Points on a hilly landscape, in no order, each with its height.
A ball rolls from a point to the lowest of its 6 nearest points, and stops where none of them is lower. Distance is the straight distance between rows; heights are no part of it.
q670: [160 152 101  96 136  90 144 140 151 103 135 161 125 144 114  80 143 149
 162 119]  (h 278)
q342: [ 66 160 116 136 173 148  99  95 118  91 130 152 151 197 178  91  96 159
 115 173]  (h 135)
q95: [ 88 167 112  63 154  85 129  94 147 112 151 142 196 213 155  54 124 121
 148 145]  (h 182)
q217: [118 113 144 129 117 168 134 129 127 132 118 142  83 103 143 155 135 132
 102 153]  (h 269)
q657: [ 83 139 129 153 148 161 118  97 119  94 135 137 139 181 162 131  98 145
 101 156]  (h 204)
q627: [126 120 134 125 119 176 145 143 110 146  88 152  40  63 137 163 139 171
  99 152]  (h 320)
q675: [132  99 148 156 128 148 123 132 114 140 106  95 113 110 124 160 125 108
 118 126]  (h 531)
q618: [ 91 145 129 125 150 168 119 108 121  97 133 158 117 159 166 106 113 149
 126 158]  (h 298)
q683: [137 102 136 164  97 159 130 141 116 150  83 112  79  70 147 197 133 120
  99 133]  (h 357)
q142: [ 73 163 109 148 166 142  99  98 124  91 140 135 157 200 174 107  98 153
 110 161]  (h 88)
q990: [113 123 153 192 125 143 125  87 118 125 113  85 151 127 132 176 112 121
  84 128]  (h 375)
q273: [157 138 113  96 124  84 131 144 150 139 153 137 147 123  92  98 151 125
 166 103]  (h 338)
q640: [190 123 108  88  91  83 125 171 152 161 140 146 166 136  69 102 150 107
 166  72]  (h 347)
q704: [ 98 173 113  87 175 110 118 106 140  86 123 166 165 186 162  56 126 174
 127 154]  (h 214)
q680: [129 140 138  97 142 147 152 111 134  90 122 175  98 130 137  90 135 149
 131 139]  (h 240)
q499: [141 144 113  84 119  79 132 131 146 141 168 133 177 152 100  94 144 103
 168 106]  (h 227)
q460: [113 119 141 131 145 151 132 130 120 118 143 122 110 141 137 120 134 135
 125 150]  (h 354)
q563: [143 123 143 105 133 148 155 123 141 104 123 160  92 114 119 106 138 137
 141 136]  (h 272)
q742: [130 129 120  97 120  87 112 140 125 165 171 102 192 155 102 121 136  81
 156 106]  (h 230)
q84: [162  92 156 131 110 149 136 149 116 155 103 120  94  56 114 145 144 105
 146 118]  (h 134)
q903: [157 127 129 101 137 124 161 129 147  88 112 176  86 127 119  84 131 146
 148 126]  (h 246)
q7: [ 71 173 112  88 156 100 104 107 137 108 150 143 188 209 179  67 124 141
 131 150]  (h 229)
q839: [109 148 138  97 149 163 138 109 126  88 113 186 110 139 162  94 121 152
 122 152]  (h 280)
q421: [ 96 139 123 154 149 129 112 115 121 121 148  95 151 175 143 137 117 137
 104 145]  (h 151)
q665: [107 148 113  89 136  86 125 123 136 137 176 114 174 176 131  98 137 105
 152 130]  (h 137)
q778: [222  83 131 119 105 126 143 183 143 144  97 152  93  79  62 110 140 129
 166  83]  (h 247)
q736: [143 134 119 110 133  90 126 146 141 140 158 124 145 117 107 109 146 132
 152 119]  (h 343)
q610: [143 123 127 104 118  84 107 149 121 175 156 104 175 126 105 126 145  97
 151 101]  (h 307)
q773: [154 106 148 189 115 134 123 126 102 144 101  69 125  93 121 187 119  89
 125 102]  (h 562)
q169: [167  99 131  97 110 141 166 146 157 106 103 173  66  82 101 109 141 135
 134 122]  (h 276)
q37: [161 104 145 112 123 143 149 143 135 127 117 149  91  79  97 121 151 126
 139 122]  (h 257)
q510: [149 120 117  88 140 128 163 132 150  77  97 193  87 139 131  79 122 149
 144 136]  (h 237)
q266: [144 119 138 114 113 171 167 148 113 136  87 167  28  47 124 157 140 181
 105 138]  (h 322)
q609: [ 71 137 117 148 129 186 113  96 133  95 120 159 120 159 168 150  92 142
  94 164]  (h 421)
q697: [ 99 123 128 126 114 180 130 123 126 125 114 154  80 108 158 160 126 146
 101 158]  (h 324)
q897: [ 95 146 115  88 144  88 129 110 130 131 184 105 199 211 134  93 120  85
 155 130]  (h 139)
q173: [ 99 147 135 195 133 111 117  91 121 140 130  60 185 149 127 164 121 126
  87 125]  (h 313)
q936: [169 123 126 104 102  76 120 160 134 173 147 125 171 112  84 113 159 106
 159  81]  (h 368)
q412: [111 144 119  96 154  80 120 113 116 147 199 103 211 219 122 100 112  77
 159 126]  (h 159)
q528: [187  94 170 148  99 141 127 168 103 168 102 121  86  36 116 166 144  86
 161  88]  (h 355)
q817: [109 104 140 158 112 165 124 112 127 129 101 113 109 111 143 177 121 123
  86 144]  (h 401)
q870: [147 126 136 197 120 118 109 123 101 145 110  54 151 108 123 178 119  94
 122  98]  (h 507)
q857: [186 100 134 117 124 124 146 156 144 131 114 143 104  80  76 108 141 126
 157 110]  (h 265)
q650: [ 64 173 112 165 134 103 106  78 135 108 162  88 199 197 153 147 105 129
  87 137]  (h 121)
q148: [140  97 156 128 113 156 136 142 122 148 106 129  81  67 129 150 148 116
 120 132]  (h 260)
q122: [ 86 145 123 110 134 182 126 106 127 102 116 180 102 136 171 124 116 148
 112 168]  (h 383)
q365: [ 82 155 110 110 137  97 119 120 133 121 170 102 182 197 149 114 123 109
 129 137]  (h 106)
q541: [154 132 124 111 133 100 132 141 136 130 146 130 127 111  95 102 149 140
 152 116]  (h 367)
q701: [ 86 154 114 143 123  95 112 100 135 135 160  68 206 182 133 147 119 100
  98 126]  (h 142)
q287: [103 132 111 121 127  90 105 130 129 142 167  76 179 169 130 141 132  96
 125 125]  (h 143)
q922: [ 93 142 143 188 134 139 116  74 126 111 136  97 170 158 137 164 105 142
  79 135]  (h 201)
q796: [121 113 140 165 137 136 122 118 122 126 124  81 138 130 126 163 119 118
 104 130]  (h 479)
q423: [183 120 106 107 121  99 143 163 154 121 129 151 112 111  79  93 142 143
 165 107]  (h 330)
q546: [122 143 128 196 122 103 114 102 108 152 123  53 183 123 122 181 118  93
 110 101]  (h 396)
q444: [109 119 129 134 118 182 134 133 116 143  95 151  58  79 150 171 129 170
  86 155]  (h 334)
q115: [ 86 151 128 127 161 137 116 113 123  98 144 137 135 185 164  95 119 155
 124 157]  (h 158)
q997: [ 97 114 125 149 110 184 126 123 124 134 104 146  76 110 161 180 118 156
  80 155]  (h 353)
q980: [102 120 143 128 131 172 132 119 124 116 126 142  96 128 148 141 128 133
 108 154]  (h 123)
q884: [ 95 158 107  90 143  89 122 113 139 118 168 124 171 182 157  88 138 125
 141 138]  (h 117)
q352: [ 93 115 140 162 116 176 126  99 127 114 116 125 124 133 149 172 105 137
  83 145]  (h 409)
q466: [136 107 134 148 138 120 112 140 109 148 139  82 134 120 115 137 131 119
 134 127]  (h 569)
q788: [128 148 113 106 141  94 135 134 142 120 155 136 139 140 123  90 146 139
 148 130]  (h 274)
q535: [212  91 106 112 103 121 137 194 158 129 108 154  81 112  62  91 139 140
 178  97]  (h 294)
q467: [162 111 113  90 121 142 165 148 160  87  91 197  60 124 121  90 130 143
 145 129]  (h 248)
q831: [ 71 139 114 174 114 177 117  64 134 103 115 153 130 134 153 189  84 156
  66 160]  (h 321)
q182: [159 122 141 193 111 118 108 140  93 149 116  56 141  93 116 186 117  86
 135  85]  (h 548)
q201: [ 82 173 117  95 191 136 107  95 135  86 121 177 161 183 166  54 109 179
 117 174]  (h 218)
q767: [ 98 112 116 168 114 184 128 116 118 139  92 140  74 101 151 194 107 171
  71 155]  (h 356)
q556: [ 63 165 108 120 187 148  90  90 122  86 123 162 164 195 182  73  92 167
 112 181]  (h 180)
q682: [ 95 154 129 179 111  89 107  89 122 160 145  58 212 150 126 171 118  89
  93 110]  (h 316)
q147: [180 102 153 159 118 123 114 170  91 175 117 101 120  68 112 157 140  96
 169  81]  (h 413)
q487: [ 56 173 140 192 131 100 105  53 124 138 164  86 222 172 145 164 106 145
  77 138]  (h 175)
q526: [192 105 116 109 124 125 158 155 148 116 114 164  87 104  79  95 134 138
 162 107]  (h 293)
q639: [103 146 120 129 148 117 119 129 121 121 160 114 136 165 149 109 133 144
 129 143]  (h 192)
q400: [103 171 111  76 153  85 124 112 146 105 145 146 173 185 158  64 139 144
 143 144]  (h 202)
q166: [222 105 118 116  87  91 123 200 142 166 105 140 133 100  68 113 158 131
 168  53]  (h 254)
q502: [192  93 133 107 106 132 157 159 150 122 102 161  81  80  74 110 137 125
 151 100]  (h 285)
q677: [113 148 116 167 117  92 109 110 123 152 139  56 199 146 124 169 122  92
 101 109]  (h 267)
q943: [184  88 102  94  99 143 163 176 174 111  90 193  47 106 100  93 136 138
 158 122]  (h 296)
q215: [127 171 114  86 159  54 124 109 120 148 197 120 216 230 111  68 116  86
 172 131]  (h 231)
q416: [108 134 113 133 123  88 105 122 128 150 154  65 204 166 121 152 120  82
 116 115]  (h 160)
q459: [ 85 153 109 101 140  94 116 109 129 126 183  97 201 226 148 103 111  88
 133 135]  (h 122)
q254: [128  97 146 132 106 167 134 140 117 152  99 126  78  70 144 164 138 127
 107 144]  (h 303)
q228: [146 102 145 176 124 138 117 128 104 140 104  71 132 105 119 178 121  95
 120 110]  (h 585)
q297: [164 100 153 113 109 140 147 146 132 147 104 140  74  50 108 135 143 112
 139 122]  (h 238)
q751: [147 107 147 137 140 128 127 144 112 149 132 103 117 100 110 130 142 116
 145 121]  (h 403)
q271: [144 103 142 152 107 169 150 152  95 162  73 129  32  35 137 181 132 159
 108 142]  (h 323)
q441: [198  91 139 111 105 139 154 162 142 140  91 161  76  51  81 131 141 112
 148 102]  (h 251)
q591: [ 96 165 117  69 150  75 133  97 133 126 170 132 197 218 141  62 121 104
 157 135]  (h 169)
q198: [200 122 120 108  90  80 120 179 146 173 127 134 155 102  73 114 154 118
 170  63]  (h 304)
q566: [116 125 115 115 127  90 103 140 124 160 166  84 180 149 123 135 135  93
 138 117]  (h 186)
q622: [159 104 145 173 125 123 111 153  91 155 114  71 127  93 120 168 127  90
 144  99]  (h 568)
q878: [ 79 156 108 150 136 108 106 107 133 114 162  94 181 194 148 141 117 135
  97 141]  (h 101)
q539: [217  99 156 137 104 117 134 176 122 161 100 141 106  58  73 126 146 114
 173  65]  (h 191)
q530: [147 143 120 108 143 113 144 132 142 103 134 151 117 126 111  85 137 149
 155 126]  (h 286)
q819: [138 130 116  92 114 147 168 138 142  97  96 193  50  84 132 124 135 166
 117 139]  (h 287)
q748: [172  96 156 166  81 149 121 170  94 165  97 103  85  40 129 199 134  68
 148  89]  (h 452)
q249: [133 132 133 118 149 118 133 126 126 115 147 134 121 128 121 102 143 139
 145 134]  (h 319)
q237: [ 89 147 113 154 132 103 112 105 133 131 157  75 185 175 138 151 121 118
  89 130]  (h 132)
q953: [ 63 148 127 173 131 174 109  58 132  87 129 145 152 164 157 165  79 149
  83 158]  (h 215)
q409: [ 87 165 131 187 124  97 112  79 129 147 146  59 205 154 134 163 120 118
  84 123]  (h 223)
q202: [168 116 115  95 130 126 161 143 158  86 106 182  82 137 114  76 131 145
 157 121]  (h 243)
q8: [106 142 136 126 154 142 128 122 123 108 153 133 120 158 145 106 128 142
 131 146]  (h 250)
q231: [133 116 123 147 137 103 109 147 114 147 141  76 150 129 120 146 138 117
 133 126]  (h 550)
q593: [110 125 145 117 142 162 134 113 126 112 135 144 100 130 141 116 133 136
 121 148]  (h 279)
q327: [139 157 101  86 132  79 137 130 156 108 146 147 143 154 118  78 142 137
 157 119]  (h 242)
q482: [128 143 125  88 158 136 150 120 148  72  99 196 104 150 143  71 119 156
 137 145]  (h 232)
q656: [100 163 123  98 182 147 117 101 130  77 115 183 140 169 164  62 111 169
 125 166]  (h 221)
q324: [165 125 112 101 136 109 151 139 152  99 132 163 102 134 100  82 138 148
 160 121]  (h 258)
q904: [139 110 145 121 104 158 151 147 122 146  95 143  59  57 126 153 153 141
 109 138]  (h 301)
q468: [155 101 141 160  94 157 136 159 101 168  78 110  52  28 143 190 140 102
 126 122]  (h 349)
q619: [ 93 163 117 119 151 108 120 124 132 108 163 125 150 170 161  98 135 149
 136 143]  (h 161)
q696: [141 105 151 110 113 151 151 139 136 133 109 157  79  71 119 140 154 133
 124 136]  (h 289)
q945: [149 111 139 117 109 161 157 152 121 148  79 153  37  39 124 157 150 162
 109 141]  (h 314)
q212: [173 119 123 110 115  87 123 161 136 158 146 129 144 104  87 113 153 121
 158  96]  (h 419)
q575: [ 87 125 145 172 126 166 117  81 133 104 123 124 149 161 148 171  93 137
  76 142]  (h 315)
q810: [172  94 160 181  90 150 123 161  92 155 106  78 101  68 126 194 130  73
 146  88]  (h 497)
q505: [149  96 148 175  95 159 128 140 107 152  86  90  87  69 143 195 126  86
 113 118]  (h 438)
q411: [132 141 120 171 119  98 105 129 114 159 134  55 182 123 124 172 120  89
 110  94]  (h 372)
q391: [ 67 170 125 170 123  94 109  71 136 132 164  77 223 189 136 150 113 116
  80 132]  (h 152)
q109: [123 119 133 134 148 118 122 134 118 136 154 100 132 130 121 123 143 128
 133 136]  (h 390)
q533: [198  87 129 106  99 138 153 171 157 123  92 173  64  66  80 119 140 125
 146 106]  (h 283)
q393: [ 80 171 119 113 184 143 101  98 129  92 125 158 156 190 177  73 103 167
 124 174]  (h 181)
q849: [131  97 145 148 109 202 152 142  89 155  61 137  24  39 131 180 118 182
 103 134]  (h 331)
q493: [127 149 106  79 125  83 133 117 145 136 169 132 183 178 105  80 136  95
 172 115]  (h 203)
q699: [131 137 122  83 120 160 159 130 142  90  97 201  68 104 144 107 130 154
 118 141]  (h 262)
q708: [145  99 151 129 129 145 137 140 116 135 125 118 104  95 117 133 143 119
 132 132]  (h 144)
q782: [137  99 140 153 103 161 131 153 110 166  83 121  59  49 144 187 140 129
 106 135]  (h 335)
q881: [123 158 115  86 166 100 136 117 147  83 116 177 136 171 146  55 127 171
 140 143]  (h 219)
q304: [130 155 126 101 164 125 146 113 136  85 126 167 122 154 138  73 132 159
 142 143]  (h 220)
q552: [162 110 120  95 104 146 174 150 156 102  99 189  49  80 115 116 142 144
 127 126]  (h 290)
q191: [169  96 152 134  96 140 148 160 113 165  86 135  74  31 115 158 150 107
 143 109]  (h 270)
q270: [156 133 123  88 111  77 122 144 144 162 162 130 178 136  81 104 148  98
 167  91]  (h 305)
q917: [ 96 176 100  70 160  89 118 109 148  95 135 159 179 190 165  55 128 155
 138 147]  (h 216)
q830: [ 67 151 120 174 150 161 110  73 127  80 136 140 156 186 161 140  80 145
  90 159]  (h 133)
q967: [113 136 120 124 149 117 121 129 128 128 154 110 139 146 134 117 138 136
 129 137]  (h 252)
q996: [ 97 145 116 115 143  87 119 107 120 141 190  74 221 221 126 125 102  73
 132 125]  (h 146)
q920: [165 112 124  98 127 134 166 141 153  97 110 178  83 114 105  98 137 137
 151 123]  (h 255)
q661: [ 57 154 110 166 146 173 105  61 126  75 123 156 156 186 175 133  68 145
  95 170]  (h 199)
q426: [170 109 146 158 122 109 108 166  95 167 126  84 135  86 113 158 133 103
 155  97]  (h 520)
q240: [226  89 112 114  99 113 139 201 148 142 102 150 101 101  57 102 147 134
 178  82]  (h 261)
q33: [169 101  96  96 101 152 180 176 164 111  82 203  17  79 119 110 132 165
 140 136]  (h 337)
q174: [201  97 152 134 112 118 136 169 122 155  99 131 110  58  80 124 146 117
 170  80]  (h 145)
q842: [168 120 125 107 135 120 157 142 143 107 129 160  95 120  97  93 139 142
 155 116]  (h 268)
q93: [160 137 119  82 107  81 134 139 145 151 169 142 188 164  76  84 138  94
 170  88]  (h 297)
q547: [117 102 133 159 110 197 146 128  90 143  72 138  41  73 141 188 108 187
  88 147]  (h 340)
q326: [123 126 133 102 119 162 153 129 134 114 115 173  66  86 139 134 140 151
 110 152]  (h 308)
q621: [ 83 179 107  75 187 115 102 101 144  89 122 177 177 195 168  46 118 180
 121 170]  (h 249)
q938: [166 113 143 117 133 128 149 140 138 120 125 140 106  97  93 106 143 129
 149 121]  (h 295)
q204: [111 136 120 106 141  86 118 118 118 155 188  87 208 200 114 116 115  73
 145 122]  (h 154)
q620: [ 87 156 108  88 141  91 121 109 138 120 172 111 179 197 155  95 132 108
 144 137]  (h 111)
q74: [ 80 167 112  88 143  97 120 103 135 117 167 117 195 218 164  80 119 107
 141 147]  (h 129)
q162: [182  94 151 122 109 140 144 157 132 148  95 138  85  41  98 136 147 106
 148 100]  (h 253)
q180: [203 110 122 121 113  99 127 172 145 149 121 143 123  89  70 109 143 138
 168  83]  (h 264)
q800: [115 135 115 104 123  86 121 130 132 143 171 117 164 144 125 111 139 114
 147 128]  (h 194)
q791: [ 94 121 149 185 120 156 127  77 126 120 115 105 144 141 137 175 103 134
  77 139]  (h 317)
q310: [148 128 116 102 122  85 113 147 136 157 159 121 159 114  93 112 154 116
 160 107]  (h 352)
q979: [ 81 153 112 121 137  90 112 107 132 126 175  76 213 212 139 129 109  83
 114 122]  (h 130)
q637: [ 96 138 109 125 122  98 105 119 131 138 162  72 198 181 127 144 120  86
 116 122]  (h 141)
q801: [216 109 161 147 100 105 128 186 104 175 109 122 119  60  87 136 150 111
 182  56]  (h 241)
q149: [ 90 120 133 171 106 171 124  92 134 123 109 126 118 121 151 188 108 135
  68 147]  (h 422)
q153: [102 169 114  93 154  96 125 118 140 102 147 143 159 177 164  71 138 150
 136 139]  (h 187)
q710: [101 159 115  88 154  80 124 104 122 134 187 108 203 226 137  80 117  84
 158 132]  (h 148)
q295: [153 112 134 159 129 107  98 151 104 157 125  70 149 105 116 164 130 104
 137 102]  (h 630)
q490: [124 148 123 104 152 109 141 124 137 109 146 146 128 155 141  80 144 151
 147 138]  (h 226)
q294: [ 65 159 130 185 151 147 107  58 127  92 146 128 180 182 152 145  83 149
  87 156]  (h 178)
q242: [196 105 164 153 108 115 120 178  85 179 121 105 117  61 104 151 146  99
 174  64]  (h 336)
q848: [103 115 135 156 143 159 126 113 119 111 138 113 125 156 143 140 117 137
 108 143]  (h 341)
q475: [172 103 144 111 102 146 155 158 134 144  87 151  65  34 103 142 149 124
 130 117]  (h 263)
q707: [ 88 173 117 106 169 116 112 115 128 101 138 144 160 185 171  74 125 157
 129 153]  (h 189)
q161: [119 161 127  93 172 129 135 108 133  81 121 174 133 164 151  61 119 164
 132 153]  (h 222)
q439: [120 167 120  96 157 105 132 118 136  92 134 157 136 162 147  73 136 157
 142 141]  (h 205)
q15: [173 100 155 126 124 133 138 149 121 155 116 127 106  64  95 129 145 113
 158 107]  (h 100)
q403: [162 107 147 138 130 118 120 152 110 161 127 107 123  81 109 133 141 112
 151 110]  (h 410)
q16: [ 98 161 111  77 146  87 127 108 140 122 173 127 186 202 150  72 132 102
 158 136]  (h 136)
q179: [164  93 155 155 102 145 122 158  98 158  97 101  84  53 130 176 136  80
 147 104]  (h 398)
q22: [101 137 113 126 137 102 111 131 129 134 168  90 157 164 139 123 135 125
 127 136]  (h 156)
q646: [160  92 159 148 110 148 132 153 108 154 102 114  91  62 122 161 140  90
 141 110]  (h 299)
q776: [162 120 131 119 116  87 116 160 123 178 143 108 158  99  99 123 152 111
 162  88]  (h 426)
q718: [152  96 148 154 130 133 119 147 102 153 119  87 119  90 120 154 132 102
 140 114]  (h 563)
q789: [183 123  94  94 104  85 130 169 157 142 138 149 138 126  73  96 154 130
 168  90]  (h 345)
q88: [149 134 115  93 150 118 155 133 151  79 106 183 102 149 128  64 126 157
 150 135]  (h 236)
q252: [ 76 150 104 124 132  97 111 101 136 126 170  83 198 205 144 138 115  98
 109 130]  (h 120)
q435: [ 75 160 113 161 158 133 106  95 126  91 147 122 167 204 165 127  97 151
  96 154]  (h 49)
q977: [ 87 151 132 106 165 165 123  99 119  92 118 171 122 167 169  89 112 152
 121 166]  (h 291)
q366: [ 81 153 110 142 152 117 107 112 127 108 154 106 160 193 162 123 115 143
 112 148]  (h 86)
q452: [ 85 133 128 154 151 149 111 106 118 101 145 118 137 179 154 135 109 146
 107 146]  (h 188)
q171: [104 132 114 155 135 101 109 121 132 139 153  75 174 156 126 150 122 119
 103 129]  (h 206)
q236: [159  96 146 145  90 154 133 161 107 166  87 122  66  33 134 177 147 105
 130 123]  (h 326)
q880: [115 109 138 154 139 137 123 129 117 129 133  89 129 137 128 148 121 121
 113 140]  (h 446)
q69: [191  95 160 138 110 126 128 166 107 164 106 121 106  48  96 136 147  99
 174  86]  (h 256)
q955: [ 82 145 127 137 155 166 111 103 117  99 139 149 130 177 163 109 111 147
 117 160]  (h 245)
q581: [ 65 167 139 197 142 133 110  56 130 102 148 113 192 181 144 155  86 151
  86 145]  (h 195)
q143: [105 145 132 101 130 175 141 116 131 104 111 181  77 112 160 121 130 153
 111 154]  (h 311)
q243: [176 120 128 126 119  93 118 167 123 170 136 120 139  86  89 121 151 120
 160  96]  (h 397)
q348: [151 117 121 100 113 150 169 155 132 120  88 184  34  51 117 141 141 172
 114 135]  (h 310)
q372: [130 101 147 166 105 157 126 120 120 140  89  94 105  96 144 189 122 103
  94 133]  (h 411)
q80: [130 133 128 111 118 175 157 133 117 124 100 173  44  68 136 150 136 180
 105 151]  (h 327)
q200: [ 74 158 105 110 147 100 113 116 133 113 168 108 176 199 168 103 123 130
 124 143]  (h 95)
q734: [133 130 119  92 124  86 120 138 136 162 169 117 181 148 101 107 146  99
 158 105]  (h 259)
q276: [130 106 136 143 108 168 142 145 107 158  86 128  53  55 148 181 136 157
  98 147]  (h 332)
q576: [124 106 127 160 108 166 136 139 112 153  78 117  66  72 149 194 123 147
  86 140]  (h 342)
q969: [164 102 109  94 102 144 176 168 153 112  85 192  29  65 112 129 137 166
 123 130]  (h 318)
q489: [170 102 132  98 101 143 163 155 153 125  93 172  58  57 104 135 149 128
 127 123]  (h 284)
q34: [ 83 135 113 153 117 187 119 104 127 119 110 158  85 116 166 174 101 170
  83 165]  (h 408)
q573: [113 112 145 145 133 156 125 128 120 123 125 118 110 136 136 142 128 126
 115 147]  (h 384)
q582: [ 95 126 138 115 123 185 130 117 128 112 124 161  93 120 160 136 125 144
 100 156]  (h 281)
q840: [128 113 144 123 135 150 141 126 123 122 137 127 108 115 121 125 136 126
 132 141]  (h 328)
q858: [109 116 147 175 130 145 123 101 123 120 116  91 138 141 129 164 112 130
  93 133]  (h 404)
q472: [ 81 127 133 164 124 173 115  85 129 103 124 141 137 159 156 156  96 137
  84 151]  (h 339)
q398: [143 126 125 106 115 156 166 147 133 120  98 183  45  61 132 140 144 172
 109 138]  (h 306)
q973: [ 95 138 112 114 127  93 115 125 135 130 173  90 180 180 146 122 130 105
 128 133]  (h 118)
q606: [133 111 146 130 139 135 132 134 118 131 141 111 119 122 120 128 135 127
 132 139]  (h 381)
q957: [ 86 149 123 170 144 126 112  94 130 107 151  95 167 180 144 149 105 146
  89 141]  (h 112)
q488: [ 96 133 136 123 147 171 127 117 120 104 134 148 106 150 155 114 122 141
 120 155]  (h 350)
q30: [102 128 124 125 116 185 131 130 120 128 110 165  63  96 154 160 124 173
  97 158]  (h 348)
q603: [133 133 146 108 146 145 149 121 131  98 132 159  98 127 133  96 136 144
 135 143]  (h 266)
q146: [203 108 107 113 111 100 136 177 157 134 122 151 105 110  66 101 147 138
 168  90]  (h 302)
q783: [168 110 146 192 102 133 111 151  88 153 114  63 126  78 118 199 119  74
 147  73]  (h 541)
q521: [221 106 104 110  91  92 124 198 151 152 113 147 129 107  59 107 153 137
 173  75]  (h 282)
q164: [106 116 130 159 145 131 115 123 123 124 143  85 144 149 131 138 123 129
 104 138]  (h 325)
q835: [125 121 123 174 133 107 110 126 117 143 135  64 161 135 124 163 119 114
 107 120]  (h 399)
q834: [ 91 123 112 166 117 185 124 104 120 128  97 153  81 104 158 196  93 183
  73 158]  (h 379)
q587: [218 100 132 126 106 107 130 183 127 156 102 139 113  73  67 115 152 126
 168  74]  (h 211)
q440: [ 90 161 122 145 124  90 116  81 129 150 170  51 235 195 115 146 105  71
  96 115]  (h 183)
q711: [125 119 147 106 131 166 149 121 131 116 130 155  90 113 135 120 139 135
 117 144]  (h 309)
q485: [117 152 115  83 130  85 132 125 145 131 174 128 175 170 126  85 142 104
 160 121]  (h 162)
q775: [ 87 151 132 183 133 121 116  88 124 120 140  83 176 166 134 157 108 137
  80 133]  (h 176)
q954: [116 105 146 130 126 163 133 127 125 129 121 127  96 115 136 146 135 126
 110 150]  (h 288)
q120: [120 105 139 164 100 162 130 124 127 143  86 116  89  93 153 196 120 131
  79 137]  (h 358)
q985: [100 137 115  91 126  89 122 120 132 144 182 101 189 185 121 110 131  90
 156 129]  (h 140)
q626: [137 122 130 128 139  97 114 150 122 152 150  97 148 116 115 123 141 120
 142 121]  (h 496)
q644: [ 94 116 137 144 128 174 127 113 126 112 125 136 113 147 151 152 110 131
 100 153]  (h 329)
q762: [ 98 152 109 107 143  97 119 124 134 122 170 118 158 171 151  99 140 132
 142 140]  (h 138)
q401: [161  93 154 156 121 138 120 157  96 162 110  92 110  81 118 161 132  92
 144 102]  (h 463)
q35: [144  91 147 146 106 155 133 144 112 156  98 108  93  73 131 165 134 101
 120 126]  (h 346)
q963: [130 124 147 197 126 128 119 108 108 144 116  58 156 120 123 179 112 103
 105 109]  (h 511)
q61: [158 117 131 140 119  90 102 167 103 179 133  87 150  96 115 150 139 101
 154  93]  (h 556)
q660: [ 67 165 103 132 150 110 106 102 131  99 157 112 179 211 173 115 112 137
 109 147]  (h 81)
q32: [166 140 101 100 128  84 137 145 156 115 141 150 130 132 100  86 144 142
 159 115]  (h 300)
q681: [180  91 134 108  95 140 157 158 144 136  91 164  65  48  95 134 147 123
 134 119]  (h 273)
q301: [ 84 150 136 106 149 179 120 100 126  93 113 177 116 153 172 100 109 149
 115 167]  (h 344)
q747: [144  99 150 176 104 153 121 133 108 143  93  79 119  90 134 182 119  88
 121 117]  (h 502)
q540: [210  75 116 108  99 137 150 185 160 129  97 171  64 100  65  95 141 129
 174 108]  (h 312)
q599: [194 116 141 128 110  87 121 173 121 170 128 121 140  73  90 127 151 117
 162  71]  (h 374)
q876: [104 132 124 139 151 124 118 124 120 119 159 103 141 164 137 131 129 135
 112 150]  (h 233)
q585: [121 167 110  87 145  83 138 118 153 103 142 149 151 165 139  70 144 146
 158 130]  (h 212)
q743: [ 74 162 122 175 124 101 112  79 132 130 158  74 202 172 134 159 113 127
  83 131]  (h 157)
q362: [162 110 137 135 135 104 110 154 107 161 134  97 138  93 110 131 145 120
 151 110]  (h 535)
q90: [ 54 170 134 193 147 152 107  25 122  90 145 137 188 178 157 154  72 152
  87 162]  (h 196)
q253: [118 156 120  79 148  77 132 108 128 140 187 127 202 209 115  69 123  88
 171 122]  (h 190)
q617: [147 112 134 102 110 149 165 142 141 119 102 170  61  64 119 132 150 142
 120 136]  (h 292)
q871: [147 120 114  78 125 147 164 141 159  78  84 212  70 129 139  85 122 155
 137 136]  (h 244)
q911: [ 77 126 120 155 111 181 120  93 134 107 116 149 109 143 166 170 101 143
  86 157]  (h 412)
q498: [ 88 126 115 164 111 178 121 101 126 126 102 148  89 112 161 193 101 167
  73 156]  (h 382)
q548: [164 108 143 123 134 123 133 146 122 146 124 122 110  80  97 122 144 121
 147 118]  (h 275)
q123: [127 151 121  88 142  76 122 116 121 150 192 120 204 205 100  87 127  81
 173 118]  (h 185)
q615: [181  98 150 115 112 136 150 152 131 140 106 143  93  60  90 123 147 115
 146 110]  (h 217)
q592: [ 55 152 114 175 125 175 105  39 134  85 126 162 151 152 168 169  65 148
  81 172]  (h 271)
q536: [186 109 138 120 128 110 137 160 132 148 123 133 122  80  81 116 153 129
 159  93]  (h 277)
q633: [ 90 131 131 135 129 177 121 108 126 107 129 155 104 142 163 137 117 134
 106 157]  (h 333)
q68: [ 92 119 141 158 128 168 119  98 128 109 125 117 127 156 146 159 106 133
  92 146]  (h 376)
q809: [ 74 174 106  89 171 108  98 109 135 101 140 151 174 203 183  66 120 163
 117 161]  (h 213)
q60: [173 109 151 137 122 117 119 161 102 165 120 106 118  74  98 136 145 105
 157  95]  (h 351)

Where does a ball stop that starts at each point below?
q776 -> q435
q412 -> q435
q372 -> q15
q270 -> q435
q182 -> q435
q810 -> q15

For each start below, name every point that the ball comes to, in order.
q215 -> q897, q620, q200, q660, q435
q640 -> q93, q493, q665, q620, q200, q660, q435
q936 -> q198, q166, q587, q174, q15
q231 -> q109, q967, q22, q973, q365, q200, q660, q435
q411 -> q677, q416, q637, q973, q365, q200, q660, q435
